Points on a hilly landscape, in no order, each with its height.
From any point a ball takes the steepest step (drop divided by distance) to one of its 2 nearest points. It stops when none of these is lower. Distance is the straight distance between rows; heights are no part of it.
Z_356: [  4   0   0   8  23  14   7 -15  -3 -21   5   7  32  19   0  25   4  -2
   9  14 -21   8]  height 50.0
Z_521: [ -8  16  10  -1 -23   8  -4  15   4  12  31  11 -10  -6  -2 -30  10 -14
  -5   0  -8   3]  height 57.4
Z_733: [-24  28  26  28  19   8  23  -8 -16   1 -11  -1   7   6  18  -9  -6   0
  11   0  12  16]  height 32.3
Z_518: [-5 15 14 15 25  7 14 18 -3  2 -6  5  5  8 -5 -9  0 -9 27  4 -9 -2]  height 17.6
Z_178: [-13  25  36  26   9   2  26 -19 -29 -31   7   5  25   9   5   2   2   1
 -14 -11  -8   5]  height 40.2
Z_81: [ -6  13 -10  -9  -8  11  -8 -18  -1  -1  11 -23   3   3  20   4  -1   9
 -18  13   6  16]  height 27.4
Z_309: [-23  -1 -17 -18  -2  14   9   8 -29  -4  15   5  -2   7 -12   1   1   8
 -32   5  23   1]  height 67.8
Z_722: [ 12 -19  -9   5   5  -6   8 -18  17  21 -24 -11   4 -14   2   7  10 -18
  17  17  -3  -1]  height 40.5
Z_663: [  0   7 -10   0  15   5  12  12  13  26 -21 -11   8 -31   8 -18  29 -17
  25  11   0   2]  height 27.1
Z_288: [  9   0 -29  22  -3 -13   6  19  32  11 -20 -12  -1 -19  18 -15  15  -2
  27   2  -8  -5]  height 38.3
Z_923: [ -1   5   7  10  16  15  23  -4 -27 -28  25  10  22  21  16   5  -8   5
 -15  25   0  -4]  height 19.8
Z_307: [ 28  -5  16   0  19  15   7   5  -5 -15   6 -18  11 -19 -22  -9  32 -10
 -21  -7 -14  -4]  height 47.7
Z_927: [  2  -2   3   7   5  -5  -7 -29  15   1 -28 -18  -4   2  17  16 -16  -5
  17   3   1   3]  height 32.2
Z_185: [-12   3  -6 -15  -7   1  20   4 -29 -12  36   6  -6   9  -6 -16  -1  11
 -40   7  24  -5]  height 66.1
Z_464: [  4  18  20  21  27  12   1  16   3  -7 -12  18  12  19  -6   8   4   0
  32   8 -26  -7]  height 7.7
Z_397: [ -6 -24 -20   9  -4 -17  -4  -3  16  11 -41 -16  -6  -5  14   4 -18   9
  14  -8  18  -5]  height 40.4
Z_658: [  9   0 -10  15 -18 -25  -7  15  30  17 -13  -5 -31  -1  10 -11 -25   4
  30 -21   2 -19]  height 39.1
Z_690: [ -9 -15 -20 -23  -4   5  -4  12 -16   6   4  10  -5  -7 -25   6   5  14
 -32   5  20  -4]  height 69.5
Z_295: [ -7  17   1 -15 -18  12   4  -1  -6   3  30   1  -7  -6  -5 -26  13  -7
 -29   4   6   9]  height 52.3
Z_842: [  3  14  -5  -4  -5  23   2 -11  -5 -10  21 -20  15  17  30   4 -10  17
 -20  17   1   5]  height 20.5
Z_958: [-17   1  -7 -16  16 -19  -5  15   0  36 -21  -6   2 -17  16 -18   0  14
  21 -13  26  -3]  height 29.1
Z_719: [ 13  -9 -12  21   5  -8  -5 -13  23  -6 -29 -22   0  13  19  15 -11  -3
  30   7   1   5]  height 35.5
Z_591: [-20 -17  -4 -22   4  -3  -2  17 -15  16  -8   8   4 -17 -13  -3   4   5
  -2  -9  22   1]  height 29.9
Z_993: [ -5  19  35  13   1   4  24 -19 -30 -26   7  -3  15  -7  -4  -8  13  -6
 -30 -18  -1   7]  height 43.0
Z_76: [ 14  -9 -11  -6  -9   7  -1 -34   8  -4   0  -8   9   0  -3  30  14 -10
 -12  22 -12   1]  height 46.7
Z_918: [ 12  -2  -3   0   5  11   1 -19   1 -14  14   1  20  10  -1  30   9  -8
  -5  24 -18   4]  height 48.4
Z_901: [ -3   1   5 -17  -3  -4  -6 -19   1   6  -4  -5  -6  -8  -2   8   1 -11
  -5   2  -9  14]  height 42.8
Z_764: [ 29 -25  18  -2  28   4   2  15   6  -7   3  -6   2 -25 -27  -9  21  -5
 -14  -8  -9  -9]  height 51.3
Z_910: [  1 -26  -5  -1   9  -9  -5 -30  13  20 -41 -17   1  -3  12  12 -16   4
  18   1  16  -8]  height 36.2
Z_460: [  4   3  18 -22   1   4   2 -11 -18 -23  11  -2   0   0 -19   6  10   1
 -14 -14   4   7]  height 45.3
Z_320: [-15 -31  -6  -6 -17  -5  -5 -23   5  48 -23  -6 -10  -9  -3   6 -14  -2
 -10 -17  20  -9]  height 33.9
Z_855: [-27   0 -10   1   5   4  -2   9 -10   8   2  -5  -7  10  14   2  -9   8
  -6   6  18  14]  height 32.6
Z_206: [ -6  -6  -1 -16 -14 -14 -17  -9   0  11  12   8 -20   5  -2  14 -10  -6
 -10   0  -4   7]  height 36.6
Z_7: [-10  19  14   0 -22   7  12  20  -8   1  44  23  -8  14 -10 -32   2  -6
 -17   2  -6   0]  height 61.3
Z_548: [  8  13  14   7  14  14  -3 -21 -11 -27   2   5  34  13  -4  28   0  -2
   4  -4 -37   2]  height 51.4
Z_301: [ -8   7  17 -20 -18  -9 -15  -8  -5  -7  24  14 -18  15  -4   7 -15   2
   0  -9 -10   9]  height 28.0
Z_671: [  2 -21 -17   4 -10  -4  -4 -15  13   0   0  -6 -13  20  10  27 -26 -12
   0  25  -7 -10]  height 31.7
Z_790: [  8   9  -6  15   4 -25 -13  20  19   2 -24  10 -18  15  12   4 -26  15
  35  -9   0 -11]  height 25.1
Z_829: [ -5 -10 -18  12  -6  -3 -20  -4   3  -8  -7 -15  -6  17  23   7 -24   9
   0   4  11   8]  height 17.1
Z_845: [ -4 -18  -9  -7 -13  -1  -6 -30  17  34 -25 -18  -6 -17   6   0  -1  -3
  -9  -9  19  -3]  height 39.2
Z_886: [ -1  -2  12  -3   8   0   0  23 -10 -13  15  21 -12  10 -19  -4  -6   4
  -6 -12   2  -3]  height 55.6
Z_210: [  9  -5 -15   7  10  -7   2 -13  21  35 -17 -15   9 -24  17  -6  17 -22
  23  13   1   4]  height 35.7
Z_188: [  5 -17   8 -24 -10 -15 -10 -14   3  26  -8   5 -16 -13   2   2  -1 -10
  12 -10   8  -6]  height 51.0
Z_587: [  8  -6   6  -5  -5 -23 -13 -11  21  37 -21   1 -10 -10   9  -3  -8  -4
  24 -11   3  -6]  height 46.8
Z_482: [ -1   9  15  16   5  13  30  -5 -33 -31  25  11  24   9  -4   0   1   3
 -30   9   9  -6]  height 25.2
Z_404: [ 11  11 -11  20 -12 -13 -18  12  18 -18 -26  -5  -6  21  20  -3 -28  12
  31  -5   5   2]  height 15.2
Z_495: [ 20 -30  11 -20  -1 -15 -13  -2  -6 -17   7   4 -11 -17 -29  11   3   5
 -17 -22  -4  -4]  height 58.3
Z_436: [ 22   3  -2  -2   2  19   8   1   3  -4   9  -7   8 -12 -27 -11  45 -16
 -28  10  -9  -4]  height 44.2
Z_726: [ -1 -11 -44  27 -13 -15   4  12  23 -10 -38  -9  -1  -7   8   0 -17   7
  24 -15   7  -7]  height 42.7
Z_330: [-14 -33  -8  -8 -23   1 -10  -4  -4  38 -16  -4   5  -6 -15  19 -12  13
  -7  -4  21  -5]  height 25.8
Z_988: [ 26 -27   4 -15   7  -4  -1  13   0 -16  12   5  -6 -15 -25   4  22  -5
 -18  -7  -6  -5]  height 55.0
Z_724: [  1  -2   2  -6   6   4   4  15 -12 -25  21  21   4  13  -9   8   0   1
  -3  10  -7   0]  height 52.7
Z_879: [ 11  -4   5 -14  -1   3  -6  -1  -9 -19  22  13  15  13 -10  26   4  -9
  -7  16 -15   0]  height 50.3
Z_538: [ 10  11  20   8   7   0 -10  11   3 -11   1  28  12  11 -18   8   6  -4
  22   0 -29  -3]  height 17.4
Z_823: [ 10 -22 -11   0   2  -2   7 -19  14  10  -5  -8   5  -7  -7  24  15 -23
   1  28  -9   3]  height 44.4
Z_516: [-28 -10 -29   1  -5  12  -4  19  -5  18  -6  -8  -5   1   9   8 -19  16
  -8   2  23   5]  height 25.9
Z_687: [  6 -14  -5  11 -18  -5  -6  -3  29   5   7   5 -10  15   3  14 -11 -18
   8  12 -18  -8]  height 38.1
Z_157: [ -5  11   3  11   4  26  12  -5 -12 -13  22   0  28  23  27  -3  -4  16
 -14  24 -11   4]  height 10.4
Z_328: [ -1  14 -19  28   4  -7  -8  21  23  11  -7  -7  -2  -7  12 -10   4  -5
  31  11 -10  -2]  height 33.2
Z_507: [-20 -23 -27   0 -22   6 -12  10  -7  29  -9  -9   2  -5  -3  22 -12  26
 -12   3  23   3]  height 14.5
Z_506: [ -9  26 -11  14  -2   4   8  31  17  15  -1  -8  -6  -9   9 -26  10 -10
  23   4  -1  -5]  height 26.2
Z_705: [ 16  17  26 -10 -12   2  -7 -15 -12 -17  22   6   1  -6 -18   3  11   2
 -16 -25 -15   9]  height 48.6
Z_779: [ 14   9  -4   5 -14 -20 -14   1  25  22 -21  -5 -23 -10  14 -13  -7   4
  30 -18   1  -6]  height 43.3
Z_49: [ 13 -15  14 -24  -3  -4 -11  15  -9 -19  19   8 -21  -7 -26   0  -5   5
 -25 -27  -4   1]  height 61.4
Z_329: [ -1  -2   2 -28  -3   2  -6 -20 -20 -20   9  -6  -2   4  -4  25   2   4
 -17   5   2  11]  height 42.1
Z_96: [-15  22  24  15  33  -1  25   9 -13  -2 -13   6   5   8   8 -13  -3   2
  34   7   5   7]  height 25.5
Z_797: [  4  -4  22  -8  -5  -4   0  25  -5 -19  29  18 -20  -1 -30 -18   1   5
 -18 -18  -7   2]  height 59.0
Z_697: [ 13  13  -1 -12  -6  13  23 -18 -30 -29  42   0  15   9   1  -9   5  22
 -37  10   0 -16]  height 33.3
Z_770: [-16   8   5  -5 -17   3  15  16 -21 -12  41  17  -9  16  -3 -24  -8   6
 -21   6  11  -7]  height 64.0
Z_297: [ -4   9  21  -7  -3 -11 -19   5   0  -3   7  11 -12  21  -1  18 -30   9
  18  -8 -14   8]  height 16.1
Z_841: [ 12  19  30   3  -4  16   2  -7  -9  -7  15  13   4  -2 -19 -19  18  -4
 -15 -22 -29   7]  height 49.9
Z_822: [-10  30  36  23  11  13  19 -11 -16 -14  -2  11  12   7   3 -10  -2  -6
   5  -6  -7   4]  height 37.0
Z_380: [-16  19  -6 -11  -7  10   0  -3  -6  15  11 -23 -11 -10  17 -12  11   4
 -22  11  17  20]  height 35.0
Z_526: [ 16  13   7  12   3  22  24 -15 -26 -28  32   6  28  11  -4  -3  12  12
 -39   1 -10 -13]  height 29.2
Z_906: [  8 -16 -26  18 -17  -3  -8 -15  16 -14  -7 -14  -8  20  18  15 -29   2
 -12   9  -1  -5]  height 25.3
Z_655: [  3  -8 -16 -25  -2   3   0  -4 -15  -4   6  -5  -7 -16 -19   8  20   1
 -36  12  11   4]  height 71.0
Z_943: [ 13   9  32  11  11  10  -2   9   2 -11   5  16   4  -8 -25 -26  14  -1
  -3 -37 -29  -8]  height 45.8
Z_542: [-14  25  15 -18   5  13   6 -16  -5   7   5 -15  -2 -12   7 -17  10  -7
 -11   1  15  15]  height 41.6
Z_828: [ 13  14  26   3   6   7   2  20   9   4   1  20   5 -10 -18 -25  22 -12
   9 -13 -14  -4]  height 40.9
Z_634: [ 16  -9   8   1   1   0  -9  20   8  -3   7  32  -2   5 -18   1  10 -13
  12   3 -28  -6]  height 27.3
Z_843: [-5  7 -4  6  4  3 -9  1  4 -1 -3 -6 -4 13 17  8 -9 -2  7  9  5 11]  height 25.4
Z_36: [  5   7  -6  19 -20  -7 -25  -7  15 -25 -14 -10  -2  26  23   0 -26  12
  13   0   1   7]  height 5.2
Z_660: [  5 -13   9 -31   0 -10  -8 -14  -1  10 -13   6   0 -17  -4   6   7 -10
  -6  -7   8   5]  height 47.3
Z_314: [-11  -8 -29  11  -1  -5  -7  17  13   4 -27  -8  -5  -8  14   0 -15  11
  19  -8  14   1]  height 44.3
Z_73: [  8   2 -18  12  12 -20   2   9  21  18 -34 -15   7 -19  20 -17   4   6
  38  -6  10  -3]  height 42.3
Z_847: [ -8  22   0   6  13  -1  10  14   5  27 -12 -11   4 -10  10 -25  16  -6
  22   4   5   6]  height 14.6
Z_778: [ 14  -8  -2  13 -13  -5 -13   8  18   6  19  32  -4   8  -4  12  -4 -11
  16  10 -29 -12]  height 36.5
Z_449: [  5 -21 -37  30   6  -9   3   2  25 -17 -36 -15  -1   8  10   8 -17   1
  33   9   1  -5]  height 39.0
Z_535: [-18  -9 -19   1  16 -17   6  14  12  37 -36 -15   6 -20  20 -13   6  11
  36 -11  15  -6]  height 37.2
Z_978: [ 10   7  -6 -25  -2   3   6 -15 -31 -37  36   1  10   7 -17   7   8  22
 -29  -3   3 -12]  height 36.9
Z_322: [ 13  -5   5   6   9   5   2  26   4  -7   2  15   7  -8 -18  -3  21 -19
   1  -1 -18  -5]  height 34.9
Z_854: [ -1   3  -6 -20   7   3   5 -13 -27 -31  13   2   9  10 -12  23  -4  12
 -26   7   5  -6]  height 39.5
Z_675: [ 14   2   1  -1  -2   5  -4   4   5   2   9   5   6 -13 -11  -9  31 -20
  -8   5  -7   1]  height 40.3
Z_395: [ -6  -8  -9   9  -4 -30 -12  13  17  21 -18   9 -15   7   7   6 -24   6
  36 -15   4 -21]  height 32.8
Z_708: [-14  15  10 -17  -4   6   8   7 -10   2  11   1  -9 -11  -9 -29  12 -12
 -14  -4  14  13]  height 47.6
Z_895: [-30 -10  -5 -14  10  -1  -7   9  -4  28 -16  -4  -4 -17   6  -5  -7   3
  10  -9  24   6]  height 16.0
Z_654: [-23   7  11 -13   4  -4 -18  12 -10  -5  -1  16 -24  22   3  13 -28  13
  12  -1   3  -2]  height 26.4
Z_867: [ -8 -10 -25   0  -5  -3  -6 -13  20  28 -28 -25  -8 -24  18 -11   9  -5
   3   0  14   6]  height 44.5

Call two points neighbours if one is among the 2 nearest of the other. Go from one point of each pair to the other, from neighbour to neighbour, staying as low as possible. Name the highest point that can't be avoided.
Z_829, Z_507: Z_855
Z_847, Z_507: Z_867
Z_918, Z_297: Z_188
Z_464, Z_829: Z_687
Z_847, Z_895: Z_73

For each start below, name the point where the ball stops.
Z_655: Z_157
Z_587: Z_36
Z_690: Z_157
Z_460: Z_157
Z_764: Z_464
